Points, in no order, along strands that fork and pass close to each other.
Points whose rows are less than 29.6 apart are linked; no others are. Some points are linked to none.
<511>: [-30  27   6  11  -7  12   7  -8   0  -1]
<424>: [-12 -22  16  38  -5 -18   4   7   5  19]
<42>: [ 21  -7 -25 -35  -4   2  -9 -30   3  -8]
<358>: [ 14  -1 -21 -40  -4   7 -10 -24  -4 -13]
<294>: [ 15 -22   5 -15 -24 -26  -7   3  13  -4]
<515>: [ -5 -21   6  32   4 -14  -5   2 -11  14]
<276>: [-14  32   7  27  -2   0  48   0  15   8]
<119>: [  9   2  15  -6  12  -6 -35  14  -5 -20]
<128>: [-11  10 -24  -2   9   9  -1 -17 -40 -29]
<619>: [ 14 -16  -3  -5  -3 -24 -17   5 -18 -24]
<71>: [-12  27  -2  26  -9  -8  45   0   4  -2]
<669>: [-14  12  12   9  24  18 -28  -9 -17  -2]
<725>: [  8  -4  -2 -32 -16  -2 -10 -12  14  -2]
<20>: [ 18  -3  -1 -36  -2   4 -22 -11  13  -5]
<555>: [-20  13   8   9  10  31  23   9   3  45]
<165>: [ 13   4  11 -21  10  -4 -34  11  -3 -20]
<678>: [-15 -10  13   6  11  23   2  14  -8  47]
<253>: [ -8  15 -26 -18  -1   9   2 -18 -36 -30]
<365>: [-16  10 -24   8  28  25   0 -21 -39  -9]
<722>: [-17 -20  16  42 -10  -8  19  11  15  27]
<643>: [-11  -2  -7   2  38  37 -10 -11 -33  16]
<697>: [-16  16   0 -15 -26   0   8  -3   6  -7]
<503>: [ 35 -21 -19 -21   0 -15 -14 -24  19  -3]
<131>: [  4  -3  14  14  20  -6 -34   9 -11 -13]
<90>: [ -6  11  -1  25 -26 -27  52   9  10  -9]
<26>: [ 23  -5   1   7  25 -11 -39  30 -11 -29]
<441>: [ 26 -23  12 -18 -12 -24 -18  14  22  -5]
<751>: [ -7   5  -1 -26 -22  -2  -2  -8   4  -8]
<661>: [ 28  -2  -6 -35  10   4 -30  -6  10 -11]
<674>: [-21  17  10  16   8  28  31   9  13  42]
<216>: [-18   8  11  12 -36  -8  34  11  25  -9]
<485>: [ -5 -19   5   9  15  15  -3  10 -18  40]
<255>: [-19  35   9  24   6  15  42   0  16  19]
<65>: [ 39 -19 -10 -17  11 -21 -27  22  -9 -29]
<70>: [-27  20  15   8  -1  11 -13  -7  -2  -1]
<147>: [ 10 -29   3   4  37  15 -15   9 -32  25]
<37>: [ 31   0  -1 -27  14  -1 -37  20   2 -22]
<709>: [  1 -24   4   6  27  15  -9   8 -27  33]
<695>: [-13  14 -22   7  14  15   1 -19 -38 -18]
<401>: [ -4  -5  15  20  15  -5 -25   1 -11  -2]
<700>: [ -1 -17   5 -10 -37 -23   8   3  18  -4]
<574>: [-11  -5  -1  40 -13 -17  35   5   8  14]
<509>: [ -5 -15  11  25  16  -3 -14   1 -10  18]
<105>: [ -8   2   1  39 -19 -23  48   8  10   4]
<3>: [ 15 -15  -3 -27 -16  -7  -5 -16  28   4]
<409>: [-22  12  15  11  11  13 -20  -9  -9   0]
<495>: [-28  28   7   9 -16   6  15  -2   8  -3]
<656>: [-21  15  14  22 -26  -6  36   9  22  -3]
<477>: [ -9  21 -20 -24 -12   8   4 -14 -21 -21]
<208>: [-19   0  12   3   7  30  15  16  -4  48]
<36>: [ -9   4   4   7  41  29 -26 -11 -26   3]
<383>: [ 28 -11 -22 -28   2  -4 -14 -31  13  -5]
<536>: [ -1  13 -19 -37 -13  10  -2 -19 -10 -15]
<741>: [ 40 -28  -6 -19  -6 -27 -17   4  20  -5]
<206>: [-11   2   9  -2 -43  -9  36   9  30  -7]
<297>: [ 38  -6 -13 -31  15   0 -33   5  12 -13]
<347>: [-14   9 -20   8  31  33  -1 -18 -36   6]
<195>: [-14  27   9  19  14  21  45   4  13  33]
<332>: [ -8 -11   7  -7 -43 -15  22   7  26  -4]
<122>: [ 18 -20  -8 -15 -16 -10  -3 -25  40   7]
<620>: [ 37 -20  -9 -25  -1 -16 -21  -3  17  -6]
<680>: [ 32 -15  -6  -5  17 -21 -31  28 -13 -33]
<642>: [-22  21   5  -3 -27   2  20   1  13  -8]
<44>: [-10 -16   3  40  -8  -9  31  11  10  30]
<541>: [ 17   3  10  -1  22  -5 -44  30  -3 -25]
<410>: [ -3  23  -5  19 -19 -23  54   5   6 -11]

A fork is a point with three links, a tip a point with one. Leave the first point through the second and follow the links. Name the first fork or tip that comes.
<65>; <680>: <119>
<119>; <165>: <725>
<741>; <441>: <656>
<678>; <485>: <147>

Name the points in between on the shortest way along the links from the first point to the second, in order.
<751>; <122>: <725> > <3>
<65>; <541>: <680> > <26>
<26>; <661>: <541> > <119> > <165> > <37> > <297>
<36>; <642>: <669> > <409> > <70> > <511> > <495>
<741>; <536>: <620> > <503> > <383> > <42> > <358>
<722>; <71>: <44> > <574> > <105> > <90> > <410>
